Each row is a point on a landscape with many valleys, with its height.
From any point a ball takes the steepest step (drop divided by distance) to one of its 2 nearest points. It stops when none of these is lower. Distance is the straight distance between rows; heights are no part of it.
Vus: [101,88,91,47,88,131,101,89,99,93,88,143,57,79,129,147,140,84,139,157,70,76,102,99,93,117,98,86,120,73,95,93,111,112,116,104,68]  h=6.22
zavo: [117,108,93,74,145,107,69,105,109,61,105,113,137,73,101,109,97,124,101,109,98,70,144,101,83,129,86,75,76,90,93,109,85,117,96,82,110]  h=5.85
gufop: [121,117,72,120,102,109,82,95,63,79,96,88,132,123,119,78,103,110,77,55,136,101,125,86,134,153,106,72,100,109,99,99,113,134,119,104,113]  h=7.85
Nur: [151,160,103,168,97,67,154,136,121,89,98,111,132,100,120,48,139,88,98,73,97,151,114,147,55,62,105,130,111,103,110,111,107,83,126,153,49]  h=5.07
duve: [149,73,82,90,102,45,162,100,99,94,154,87,98,92,71,23,108,72,58,108,74,154,74,113,112,100,104,105,135,101,113,131,94,95,68,100,65]  h=6.45
nok: [122,156,121,117,138,99,106,133,85,112,64,92,124,99,74,109,90,103,88,109,89,116,155,95,93,63,84,113,125,91,105,97,77,47,86,118,101]  h=5.25
kifi: [109,134,129,126,91,45,115,124,128,73,60,130,115,123,107,49,107,116,126,92,116,72,94,101,139,97,101,112,109,43,113,144,52,124,151,128,102]  h=3.78
nubuz: [45,106,126,122,107,113,74,126,94,75,47,121,117,128,87,75,90,172,153,115,129,74,75,87,123,114,100,50,106,128,98,73,91,110,136,138,118]  h=7.01
zuzi: [68,91,87,49,108,113,109,67,61,115,126,115,111,107,138,101,134,98,102,133,107,139,83,77,110,113,124,99,85,81,70,56,98,143,141,87,77]  h=4.81
zes: [73,89,120,82,50,132,99,76,97,122,115,117,76,110,126,144,143,97,129,140,98,59,112,121,96,113,99,79,114,53,74,80,92,102,126,91,90]  h=5.88
vami: [121,123,84,111,56,68,167,107,69,86,110,116,70,128,140,56,104,66,31,73,111,130,81,101,95,60,105,134,109,80,81,108,87,80,86,127,43]  h=6.97
nazu: [60,98,158,144,106,143,125,80,108,125,79,91,84,83,109,131,97,114,113,166,137,70,79,86,119,59,84,165,112,125,130,57,98,97,89,105,161]  h=2.90
Gesek: [80,53,116,91,128,136,65,103,151,98,57,91,86,93,58,120,98,150,145,87,104,62,65,98,83,132,111,77,130,77,90,93,99,92,95,125,85]  h=5.81
kedev: [151,68,59,80,143,70,95,72,117,77,148,96,111,82,80,69,113,113,58,78,105,100,116,112,129,116,82,142,101,70,90,116,93,157,70,74,96]  h=8.45
rif: [80,64,119,104,86,151,81,110,144,108,114,122,60,116,83,133,77,158,116,110,119,58,64,103,59,94,110,111,92,137,100,69,126,53,64,104,118]  h=5.80
pag: [67,77,75,93,135,141,98,87,79,131,63,84,93,71,92,99,85,130,141,118,129,140,96,63,116,83,98,100,95,139,118,82,124,96,137,109,95]  h=5.32
sif: [84,113,127,88,113,96,56,130,85,73,69,131,115,100,77,65,55,141,120,85,98,65,97,80,111,99,87,43,76,128,116,119,92,94,124,130,104]  h=6.59
Seti: [89,92,129,94,150,59,70,112,131,78,86,53,134,61,54,83,97,85,81,112,112,104,122,105,88,64,113,135,133,93,101,127,80,74,73,96,127]  h=2.77
rebo: [98,94,76,101,133,94,89,101,114,90,17,87,75,91,72,124,81,150,91,99,69,160,101,106,72,86,152,98,112,130,55,62,132,117,87,137,85]  h=6.03
vur: [114,111,107,126,96,85,124,94,100,87,118,117,67,103,96,89,68,66,56,88,122,83,41,65,166,93,87,131,108,94,129,102,110,112,88,113,114]  h=7.83
Gefe: [135,133,61,102,118,102,126,91,93,90,113,153,80,90,78,86,83,74,79,100,137,99,57,79,140,109,67,145,86,87,160,78,115,97,98,98,101]  h=8.18
Vezap: [116,82,84,107,106,148,103,127,151,90,78,127,75,93,56,128,108,115,120,143,95,84,61,121,50,102,88,94,121,146,129,66,117,39,91,140,86]  h=5.28
kul: [103,70,102,116,110,155,81,130,143,96,70,128,61,106,75,129,103,170,145,137,112,87,49,111,74,89,103,118,137,145,104,50,153,68,83,120,95]  h=5.53
ges: [108,86,85,133,84,122,79,79,83,122,118,91,107,109,120,138,108,118,127,89,93,81,98,116,124,126,95,81,92,107,96,94,124,172,107,87,115]  h=3.34
fiz: [120,124,115,128,72,68,110,107,102,69,85,112,124,114,111,55,83,89,102,94,141,95,84,80,139,120,106,80,106,127,115,134,97,109,145,117,140]  h=2.35
mulal: [160,134,66,111,118,95,147,113,110,63,91,138,72,96,81,85,96,76,65,123,103,113,71,111,109,87,72,152,121,87,149,102,117,58,78,115,105]  h=8.46
Kep: [99,99,22,104,99,97,85,89,53,102,87,106,92,109,134,95,115,108,89,67,132,126,117,68,121,150,91,82,89,96,81,76,132,105,95,93,80]  h=8.23
Moni: [55,76,89,68,111,70,100,76,88,112,109,81,111,132,88,68,107,93,68,91,122,129,91,85,115,81,104,120,114,56,63,89,64,122,106,86,90]  h=2.60
gumo: [73,102,79,116,80,83,118,100,98,122,77,85,85,140,84,90,52,92,88,48,88,150,72,125,70,54,158,101,101,134,69,92,117,73,111,133,111]  h=6.93
Luno: [120,97,67,104,90,126,117,95,104,90,87,126,69,105,110,145,114,96,82,96,85,110,118,115,69,105,96,114,115,102,79,89,120,89,89,116,91]  h=7.52
Vevub: [103,110,134,114,71,110,84,113,113,85,79,127,57,105,121,189,129,121,120,95,56,55,129,115,88,110,79,93,105,89,72,100,118,166,79,128,102]  h=1.53
lodet: [78,61,60,78,123,121,104,83,76,150,104,67,91,76,93,95,122,84,127,91,102,150,103,85,125,97,106,95,110,93,113,81,132,90,112,80,68]  h=5.87
Gib: [98,99,85,24,112,97,104,87,113,81,119,113,112,90,107,112,101,84,72,126,78,117,132,109,39,86,95,74,91,79,70,112,89,82,90,72,57]  h=8.48
Fudi: [79,81,105,71,125,87,52,104,97,50,86,95,130,83,86,123,89,100,74,109,109,52,111,52,124,162,56,99,77,112,125,135,85,127,53,90,131]  h=4.24
Kiv: [95,104,94,103,80,76,87,66,102,81,119,113,134,141,125,111,110,69,49,87,142,83,115,71,79,144,56,113,98,67,78,112,80,100,98,91,129]  h=8.77
vosep: [125,128,90,162,106,103,72,123,84,74,90,117,109,100,105,134,66,128,67,38,112,90,124,113,80,105,107,84,58,159,109,95,137,108,71,125,132]  h=6.95
Sig: [76,92,119,36,98,94,93,104,100,109,134,102,89,90,86,80,83,53,96,118,114,59,52,79,135,88,70,119,87,68,142,116,65,40,88,87,109]  h=4.83
Viza: [60,107,118,66,63,67,98,98,102,44,101,133,104,137,117,97,104,48,52,97,149,78,110,57,67,121,69,95,106,88,83,110,86,59,103,88,99]  h=8.83
Mis: [106,102,80,57,115,89,96,93,73,107,144,85,96,106,100,92,75,82,73,85,67,119,143,115,46,57,105,87,76,96,76,81,99,73,82,63,82]  h=8.26
Nidal: [69,75,118,88,81,56,104,110,87,95,88,93,110,126,94,55,114,64,71,134,111,129,80,60,168,109,101,103,112,57,77,120,55,143,104,84,73]  h=3.39
fom: [86,107,114,73,102,57,129,113,81,67,98,123,107,133,112,64,110,78,44,116,89,129,137,102,70,52,108,101,101,76,51,118,60,104,98,83,82]  h=6.24
Nagob: [136,133,118,150,108,95,95,131,109,88,66,100,95,84,95,123,90,112,105,76,38,100,123,114,58,101,107,70,87,144,112,113,106,111,71,115,86]  h=7.53
mato: [121,114,119,127,89,88,147,75,114,115,141,108,130,120,129,83,164,74,83,130,137,121,112,122,82,82,109,122,114,65,59,66,105,133,143,99,90]  h=2.41
Kadev: [81,94,105,111,168,149,89,74,117,163,85,70,99,71,84,88,95,161,172,74,90,90,113,103,136,71,95,145,91,72,119,99,82,94,105,89,101]  h=3.32
Dozuz: [72,93,112,116,91,142,120,66,118,139,105,95,53,78,111,136,107,114,100,110,128,80,70,115,104,51,112,165,129,90,127,43,103,60,84,101,146]  h=3.33
buli: [92,76,86,146,76,95,86,77,99,126,117,34,100,104,115,141,149,122,136,88,122,93,94,129,133,133,97,98,145,100,90,110,111,165,86,91,132]  h=4.13
getav: [129,86,59,86,137,114,81,79,114,90,69,85,88,68,87,119,83,151,123,74,56,141,95,128,104,114,160,89,106,116,59,90,139,164,95,118,97]  h=5.47
koma: [112,100,48,79,92,113,125,68,65,144,147,116,90,95,138,85,117,94,107,92,100,139,111,85,106,109,111,110,64,85,74,55,122,130,125,76,63]  h=4.26
beb: [107,110,121,124,53,46,116,118,106,35,63,144,108,94,119,50,87,99,121,98,126,66,76,84,157,104,117,94,104,98,107,132,81,151,181,119,111]  h=3.09
Rab: [100,58,103,55,167,114,70,57,157,94,96,62,112,27,90,100,93,140,120,83,107,121,92,119,93,98,143,138,120,117,109,107,105,134,79,82,130]  h=4.70
lepe: [112,130,103,136,98,106,91,103,98,118,115,93,114,113,119,126,117,110,110,76,84,75,154,114,65,118,68,130,100,88,95,110,91,88,71,87,105]  h=6.74
Lofi: [103,106,69,96,98,104,85,93,103,90,75,132,102,129,109,115,124,97,83,91,145,95,99,65,105,165,75,104,101,58,97,89,101,103,90,99,98]  h=8.58
Botuz: [89,89,91,75,127,87,96,83,107,95,116,58,108,80,71,47,94,95,88,81,102,137,88,98,143,82,137,124,104,70,91,123,77,140,100,79,108]  h=3.44
vib: [145,94,106,166,88,100,91,90,116,114,158,40,135,85,104,114,141,81,104,85,97,105,103,114,124,149,106,103,119,129,115,112,137,133,55,59,121]  h=7.50
davir: [55,82,120,90,98,130,75,115,57,113,80,108,109,111,115,61,104,146,135,110,131,90,62,81,148,143,129,29,85,143,115,69,122,110,141,132,108]  h=7.03
tupub: [67,125,106,63,69,102,107,81,76,114,118,133,103,121,130,106,63,64,100,119,110,69,107,113,30,73,87,77,46,122,90,88,95,29,114,98,120]  h=2.22
vuna: [147,119,114,119,40,103,120,119,80,98,121,120,55,113,152,142,126,90,104,76,43,80,159,135,55,99,80,106,104,73,86,115,111,106,53,98,68]  h=6.79
gov: [73,78,83,101,140,112,97,112,90,130,52,78,90,76,55,66,73,123,148,96,114,121,72,71,154,55,114,99,104,85,121,84,81,82,130,108,92]  h=4.69
nol: [99,119,106,130,79,90,121,135,105,63,49,143,88,117,130,137,107,94,64,94,110,107,121,83,73,87,111,108,65,137,90,80,118,138,85,137,99]  h=3.54
Ril: [132,102,60,94,117,92,109,91,40,138,153,85,89,103,102,98,98,99,88,57,56,115,142,116,55,94,74,116,95,77,85,101,107,53,53,68,69]  h=8.03
Guniz: [72,36,102,129,97,142,60,79,124,144,107,34,74,88,105,145,135,134,153,84,111,102,77,119,105,116,114,115,153,92,115,86,123,127,90,85,131]  h=4.75
dulub: [123,116,66,112,91,116,117,78,81,132,120,88,63,136,106,104,110,108,93,73,66,128,126,122,54,108,94,99,132,84,80,87,102,60,103,95,53]  h=7.78
siloz: [68,90,131,92,125,115,64,125,86,90,67,97,110,80,94,136,99,133,119,140,98,39,124,61,107,126,40,90,70,111,121,104,75,120,72,72,112]  h=3.83
nir: [89,94,88,128,121,124,91,86,105,160,69,77,83,117,70,87,90,135,162,81,91,105,86,84,159,80,110,113,108,36,116,100,48,90,137,99,74]  h=4.01
sas: [118,98,137,191,85,103,110,111,114,115,101,47,116,87,109,137,154,80,129,129,92,104,124,103,105,123,105,111,145,123,125,101,138,104,67,89,132]  h=7.29
Menen: [98,114,105,87,107,96,93,123,113,107,80,111,107,144,78,100,110,103,108,106,94,96,120,107,77,92,84,98,124,61,105,110,63,49,106,121,79]  h=4.96
nogi: [106,103,108,79,73,109,94,105,74,90,113,137,84,98,107,115,120,74,104,137,46,69,104,72,100,136,73,75,88,78,96,101,81,123,95,89,62]  h=6.54
tok: [80,107,144,124,65,100,87,88,87,101,122,81,142,107,110,102,116,96,116,126,114,46,84,106,132,130,115,56,81,104,128,110,77,143,123,77,129]  h=7.63
Vup: [83,58,114,93,80,129,89,58,106,141,150,85,84,82,106,135,127,80,138,108,75,66,95,127,87,91,112,101,106,96,93,94,88,91,94,60,101]  h=5.52
kat: [115,82,53,45,138,110,63,79,109,114,88,93,87,72,75,101,81,147,121,53,84,136,112,108,107,114,128,100,105,80,76,103,98,132,96,101,72]  h=4.84
Zitir: [93,124,49,110,126,103,97,80,94,112,47,101,89,115,98,108,72,129,94,56,100,163,103,123,62,74,147,95,82,138,57,61,123,91,118,133,108]  h=6.48
nerut: [107,117,118,149,101,118,66,105,127,70,80,123,117,118,109,136,79,157,102,47,120,70,112,109,33,135,115,81,74,143,89,78,124,100,92,126,127]  h=6.68
Muzo: [76,100,107,122,102,87,137,119,60,134,95,77,118,109,97,55,135,64,91,145,126,147,119,72,152,78,89,106,109,91,121,107,97,60,117,82,73]  h=6.94
gub: [112,123,142,146,37,88,145,99,88,104,138,91,119,133,146,128,124,43,65,100,89,73,112,98,68,100,89,84,83,107,97,115,103,86,83,83,107]  h=7.25
laz: [56,116,150,105,106,115,90,114,101,108,80,116,122,101,107,119,103,113,106,159,112,54,151,76,79,81,78,89,82,102,106,92,78,85,99,104,132]  h=3.43
gal: [65,57,101,96,79,90,86,91,99,105,95,60,96,128,67,75,108,78,95,96,113,98,58,76,168,137,118,83,133,52,87,117,69,157,116,90,85]  h=4.07
geb: [111,101,135,102,141,87,83,123,147,65,84,61,115,73,42,103,78,98,85,122,77,74,116,94,90,99,87,109,104,116,105,141,86,106,63,100,115]  h=3.14
limut: [135,155,94,135,101,91,134,131,105,119,98,136,146,110,114,52,104,105,123,105,103,121,116,129,75,59,88,85,95,80,102,109,96,91,166,141,65]  h=4.67
motug: [109,102,100,91,56,83,104,109,45,109,100,96,41,105,128,148,87,73,63,98,43,106,140,94,115,68,91,99,95,113,101,114,98,114,39,74,99]  h=6.19
Pided: [85,123,90,71,93,84,105,85,63,83,136,122,132,100,170,100,147,99,70,130,136,111,102,73,108,125,100,88,62,97,79,81,95,166,125,71,107]  h=4.55
Vep: [61,105,100,30,96,71,74,108,87,71,102,132,112,111,92,105,80,64,57,118,99,107,119,56,66,91,81,80,88,84,90,110,74,64,88,77,90]  h=8.68
foti: [99,125,109,57,66,95,111,85,83,102,129,161,69,100,115,134,63,84,86,116,82,55,51,100,84,105,98,111,45,135,109,72,118,79,105,95,122]  h=3.19
zez: [90,108,130,86,76,103,104,121,103,67,38,124,79,93,133,164,143,111,109,151,97,82,140,102,88,108,101,64,111,109,66,85,120,170,82,132,105]  h=2.38
gana: [119,100,93,113,77,70,109,99,96,115,140,107,104,83,95,55,55,50,79,94,114,96,31,78,158,84,106,122,106,126,134,116,129,88,129,107,135]  h=7.45
Sal: [107,114,139,140,91,119,82,112,82,107,110,59,103,111,109,145,110,104,135,102,66,74,161,130,49,97,86,103,125,88,100,105,93,40,63,68,103]  h=6.90
roval: [105,122,74,125,89,103,128,74,80,126,122,133,85,107,145,98,109,108,73,80,115,117,99,101,117,78,117,159,76,62,77,57,99,149,128,90,107]  h=3.55
boke: [136,108,78,120,131,70,148,121,133,81,81,98,103,59,61,79,96,51,63,127,138,129,58,76,150,100,60,145,139,107,160,115,109,57,63,128,115]  h=8.70
miv: [155,91,43,95,135,102,104,71,122,73,137,79,118,74,70,62,127,121,95,77,119,115,89,116,167,166,93,134,96,88,126,123,104,131,71,80,107]  h=8.12
Zeme: [122,127,143,147,45,107,116,81,100,101,153,108,140,114,118,120,126,76,90,109,110,50,97,106,104,124,93,94,90,82,107,101,95,109,110,74,123]  h=7.41
zud: [101,100,69,58,94,92,89,90,137,76,129,133,103,60,68,91,57,100,114,117,85,102,41,118,54,105,109,74,47,158,96,105,131,82,144,115,114]  h=4.52
bega: [125,86,55,91,88,50,136,95,87,103,150,90,98,70,78,27,83,51,66,98,110,148,44,101,151,83,102,116,114,127,104,119,121,80,111,97,91]  h=6.98
Getar: [104,88,96,103,133,110,74,109,120,110,77,75,104,83,59,114,83,116,114,83,92,107,115,76,96,104,107,110,107,124,120,106,108,91,81,96,105]  h=3.56
Meben: [47,62,105,90,116,137,54,130,91,122,62,90,110,104,94,70,96,131,144,93,142,84,72,56,135,138,89,38,83,138,129,103,117,75,122,110,97]  h=6.65
Gibu: [108,103,129,64,71,91,111,78,113,106,146,123,91,78,111,130,86,50,79,156,85,63,70,119,92,83,114,95,64,127,121,99,95,74,90,88,117]  h=2.65
Mub: [111,107,78,101,61,91,135,117,84,90,87,128,57,145,133,110,101,66,40,76,96,132,121,94,82,98,99,115,115,86,84,95,91,85,80,103,81]  h=7.26
losu: [78,106,163,152,126,124,124,92,83,136,85,80,99,102,111,132,109,101,118,127,128,73,113,87,154,61,77,151,134,76,143,72,91,69,103,92,152]  h=2.55
Bef: [89,120,139,72,75,100,125,108,86,98,126,113,92,97,111,111,99,40,98,173,102,61,103,111,79,65,94,92,92,88,113,110,78,52,111,73,97]  h=2.18
noke: [122,107,50,110,104,80,102,127,113,90,75,109,90,101,65,55,56,90,100,83,97,131,62,96,124,96,107,87,119,131,119,103,105,95,130,126,100]  h=4.66
rabe: [83,56,119,49,88,107,77,117,130,103,130,83,106,82,87,78,55,64,107,98,107,50,38,100,79,61,65,111,100,97,148,129,91,24,101,105,133]  h=4.42
vonut: [97,90,92,109,112,132,125,104,65,155,99,86,84,97,96,84,124,86,146,110,102,121,66,61,172,90,98,84,91,107,151,81,112,73,122,72,58]  h=6.34
goza: [80,124,133,92,67,78,119,117,103,101,84,131,120,95,119,87,94,63,106,153,114,92,97,105,56,52,95,74,74,112,111,96,88,55,149,113,123]  h=1.67
Tafu: [81,46,136,101,112,141,64,64,144,125,108,72,61,78,91,128,127,145,166,91,84,88,79,136,62,111,128,140,159,68,104,78,105,100,82,104,104]  h=5.13
damuv: [125,150,118,139,90,66,129,144,117,94,60,117,123,125,90,40,107,96,130,132,100,103,111,105,108,89,70,102,118,60,131,134,59,87,143,135,72]  h=4.25
Toli: [77,57,104,43,97,72,74,89,166,78,109,69,129,74,66,70,79,68,117,106,117,108,68,113,75,81,114,71,139,108,84,140,93,71,142,84,115]  h=3.59
rulo: [107,93,96,64,95,88,71,110,65,106,110,104,84,79,103,140,65,82,76,87,35,94,128,86,110,112,87,59,73,121,91,114,117,137,56,77,76]  h=5.72
favus: [79,63,111,94,84,139,68,96,112,109,120,108,98,102,105,145,78,133,111,88,101,69,83,98,81,130,88,72,78,157,81,85,137,86,97,85,114]  h=6.09
dosuz: [69,136,129,84,111,119,116,117,83,112,63,117,86,90,110,138,85,125,112,143,90,109,164,100,59,48,101,104,82,113,82,78,78,96,97,111,101]  h=3.05
Nove: [89,136,101,121,92,84,91,129,109,76,61,108,98,137,105,107,57,103,82,44,64,110,107,113,35,80,120,68,94,120,76,116,88,101,84,141,91]  h=7.58
kosoz: [73,86,142,149,90,111,91,95,103,140,94,55,95,98,98,165,144,115,138,125,82,85,146,110,90,86,83,120,147,100,102,96,108,97,69,86,132]  h=7.10
rubuf: [79,72,94,63,94,128,127,56,110,121,127,81,19,60,135,165,96,104,110,113,110,96,86,140,81,70,119,153,124,87,100,65,113,73,80,86,141]  h=3.82
Nisap: [92,49,111,74,108,129,88,103,155,110,78,73,60,84,77,131,122,136,152,105,82,67,87,123,100,124,99,121,137,60,119,122,81,79,62,110,90]  h=5.46
fifab: [103,116,72,58,90,90,83,73,118,76,134,158,96,90,87,100,39,89,68,91,87,92,49,113,91,96,98,104,32,132,89,97,132,107,118,103,123]  h=3.88
Naki: [124,97,79,145,118,95,103,109,124,107,87,71,99,103,53,67,105,96,104,90,87,122,77,96,115,119,105,97,111,109,136,121,99,86,101,110,81]  h=4.05
kav: [91,34,76,48,166,114,66,82,126,104,87,53,105,62,67,71,80,137,115,58,99,128,94,103,127,100,142,102,113,84,100,122,87,147,105,96,109]  h=4.20
samo: [90,112,124,125,104,85,125,137,58,114,55,94,127,103,105,90,145,61,108,134,113,143,145,50,127,112,69,72,90,103,120,115,121,90,106,94,77]  h=7.16
kupu: [136,77,80,123,96,101,113,62,116,86,150,51,124,88,98,91,135,85,80,89,134,113,64,110,150,151,108,117,117,119,110,103,130,144,83,80,114]  h=7.77
Gidi: [125,75,87,82,95,53,125,110,120,88,132,74,107,104,51,38,102,64,90,112,65,126,77,101,139,125,90,74,117,94,100,159,91,98,60,87,38]  h=5.99
Pibig: [72,72,119,69,119,54,51,83,175,64,115,68,129,92,63,72,83,84,88,113,118,98,89,121,36,79,112,112,161,77,84,137,73,70,89,79,121]  h=3.18
Norus: [101,82,116,51,97,122,102,78,107,125,152,84,92,90,104,100,91,75,107,108,82,65,80,108,123,87,97,119,99,51,112,102,66,77,94,64,89]  h=5.19
lud: [129,134,116,145,116,97,72,111,72,92,101,90,119,78,90,112,75,119,90,56,68,102,131,107,112,116,125,60,67,148,106,122,103,152,81,100,113]  h=7.28
Boz: [83,108,109,131,80,84,95,140,68,115,68,99,92,137,121,115,110,71,88,105,102,90,128,46,128,131,74,70,97,107,107,96,109,81,86,98,102]  h=7.09
Fuzo: [107,114,97,130,73,100,84,122,52,115,105,98,70,125,125,150,96,92,80,74,53,70,161,93,92,105,53,117,96,78,77,111,88,109,59,82,85]  h=6.52
mig: [84,107,106,88,123,129,66,117,81,86,64,95,138,93,103,95,102,148,128,99,98,71,127,97,114,154,81,45,71,105,92,101,99,96,105,118,95]  h=6.20
gono: [140,136,96,144,91,98,170,73,97,117,134,125,106,100,145,93,138,92,81,97,108,118,105,140,95,57,109,148,81,80,85,65,109,102,133,112,92]  h=2.95
fepa: [117,78,53,68,109,121,72,99,81,89,116,88,86,66,91,123,85,110,77,89,83,122,130,85,101,164,82,56,80,144,97,110,136,126,57,81,85]  h=5.23
zut: [84,118,94,70,83,76,98,110,103,94,82,117,86,138,96,91,24,97,65,63,80,119,85,108,62,42,132,98,98,104,58,105,84,87,136,123,108]  h=7.27
noli: [95,114,90,69,73,74,141,109,94,70,82,134,106,129,111,67,104,83,68,109,72,143,108,113,62,87,107,76,85,67,63,101,78,125,121,117,40]  h=5.91
noti: [114,102,89,74,90,120,115,94,140,70,90,147,84,79,74,117,79,107,86,127,102,101,53,135,29,89,108,109,91,149,103,91,120,46,110,127,119]  h=4.99
galo: [113,75,92,95,127,105,82,53,140,96,149,64,125,58,89,116,119,105,98,102,107,133,112,130,88,104,134,133,112,89,68,94,110,132,95,76,114]  h=5.12
Bof: [97,132,109,85,85,96,101,92,90,84,84,149,124,106,159,119,110,100,70,111,108,91,137,75,90,108,110,96,55,108,72,81,114,139,127,109,106]  h=4.04
dep: [112,109,91,142,61,96,78,95,98,106,129,109,68,119,119,170,102,123,102,76,66,81,102,120,77,113,93,113,112,101,70,83,122,175,64,90,127]  h=2.44
nug: [74,50,95,77,128,135,62,137,118,106,65,80,91,117,51,75,89,144,154,73,102,86,57,94,114,124,109,42,92,105,120,110,102,83,110,124,77]  h=6.23
nofit: [84,64,94,53,84,82,103,106,104,124,150,71,98,131,74,46,91,64,107,96,69,119,71,108,114,101,110,49,112,92,95,138,83,81,98,77,47]  h=5.48
getev: [89,120,121,117,148,115,90,86,96,144,95,93,97,93,91,93,44,128,115,79,110,80,102,88,122,50,87,145,91,82,121,79,79,94,107,101,130]  h=2.68
tazon: [101,61,60,73,122,114,48,110,101,60,112,88,111,50,103,109,103,97,90,92,113,88,100,80,145,174,88,64,75,129,127,126,125,125,56,73,118]  h=4.74
sezut: [98,110,90,100,89,41,143,93,75,94,111,88,115,122,121,32,99,79,40,75,101,140,112,107,77,40,117,126,107,78,44,111,85,113,113,118,84]  h=6.57
bamif: [115,146,101,146,127,89,92,130,97,105,66,91,122,104,75,77,85,100,96,68,109,145,113,115,74,42,115,117,107,114,108,101,95,54,113,137,107]  h=5.51
ropu: [91,61,119,68,98,102,99,94,123,121,131,57,88,111,65,79,119,87,106,116,59,101,51,108,154,103,122,69,113,66,86,130,82,140,83,86,60]  h=4.85
kamol: [120,139,72,109,73,89,116,104,79,73,102,145,147,111,135,45,104,96,99,63,159,120,92,89,113,126,99,84,85,115,118,110,117,73,174,117,110]  h=1.56
vos: [83,90,87,118,106,143,56,100,61,85,88,115,111,114,111,136,75,169,118,62,129,69,108,114,86,141,103,87,66,165,96,67,129,111,104,97,144]  h=6.40
danip: [146,148,87,162,114,57,109,119,131,80,78,98,140,98,90,36,87,111,101,54,107,164,107,128,62,81,139,121,139,108,102,119,99,85,134,135,85]  h=5.39
babi: [85,135,152,131,127,127,105,67,97,133,114,104,109,99,122,109,83,110,119,125,135,48,101,84,148,72,87,138,80,70,146,83,67,109,129,92,146]  h=2.13
Gegez: [128,88,96,83,145,68,107,68,116,84,155,76,125,75,90,101,110,98,49,89,107,88,115,96,82,83,82,171,113,67,62,97,90,138,44,62,129]  h=8.72
gog: [118,162,68,118,98,85,103,124,50,64,74,161,122,90,117,70,81,112,99,62,135,111,106,85,106,122,83,92,63,161,128,91,118,97,145,126,123]  h=2.32
deg: [106,89,122,96,84,98,117,125,131,42,32,105,85,98,125,145,121,93,63,119,70,120,143,101,65,102,125,94,83,141,63,89,128,144,66,136,115]  h=3.06
mene: [117,114,73,89,96,77,127,96,94,99,88,115,93,119,90,71,84,90,69,96,101,161,80,102,109,104,124,99,100,89,81,92,109,125,121,130,64]  h=5.38
Podop: [79,86,99,90,104,125,76,87,101,137,92,97,103,131,92,95,100,130,140,83,90,72,91,106,105,107,92,90,103,36,84,90,52,74,124,105,70]  h=4.56
mupi: [88,99,100,81,67,90,91,125,50,94,77,115,110,136,124,110,125,93,94,117,85,95,114,45,122,141,91,54,77,89,98,109,86,123,105,91,58]  h=6.82
Zofur: [123,109,107,88,139,91,101,82,131,78,124,85,153,68,96,72,114,118,100,116,108,112,123,138,79,96,122,102,83,83,78,98,82,124,126,88,95]  h=5.49
sipul: [63,127,115,73,81,126,120,119,56,105,80,129,61,119,124,135,74,103,105,120,90,69,119,111,39,48,107,89,71,128,78,73,80,41,99,93,114]  h=2.64
sinu: [112,114,129,109,39,96,141,98,75,103,127,97,67,137,147,129,137,73,86,106,77,75,129,133,63,82,130,96,98,80,68,104,80,104,86,82,82]  h=7.04
Zamis: [133,122,94,139,122,120,88,108,42,80,109,71,143,108,96,70,106,143,116,50,92,110,150,134,142,139,101,85,91,124,111,115,98,130,91,85,109]  h=7.57
tal: [67,41,126,30,89,105,84,94,170,97,122,79,102,77,64,64,97,54,151,118,111,86,58,120,83,81,82,79,112,107,139,145,95,28,139,87,110]  h=4.00
nidaf: [109,85,99,110,107,111,147,122,76,150,109,66,90,106,88,75,128,45,113,146,97,119,85,92,162,87,82,113,118,91,158,101,118,62,91,88,73]  h=6.67

Call two points neighbours if one is among the 2 nearest of the other. Go from one point of each pair to the other, from neighbour to neighbour, staying as low as possible. Name the highest point that can't be avoided.
Seti, babi => Vup
mato, kav => davir
nir, Vevub => Viza
kav, goza => Nove
mato, Vevub => zuzi
nir, kamol => bamif

For each start below, name the point where the ball stops.
mulal => Moni
boke => Moni
motug => goza
nerut => goza
davir => Vevub
Gib => Seti
Boz => Seti
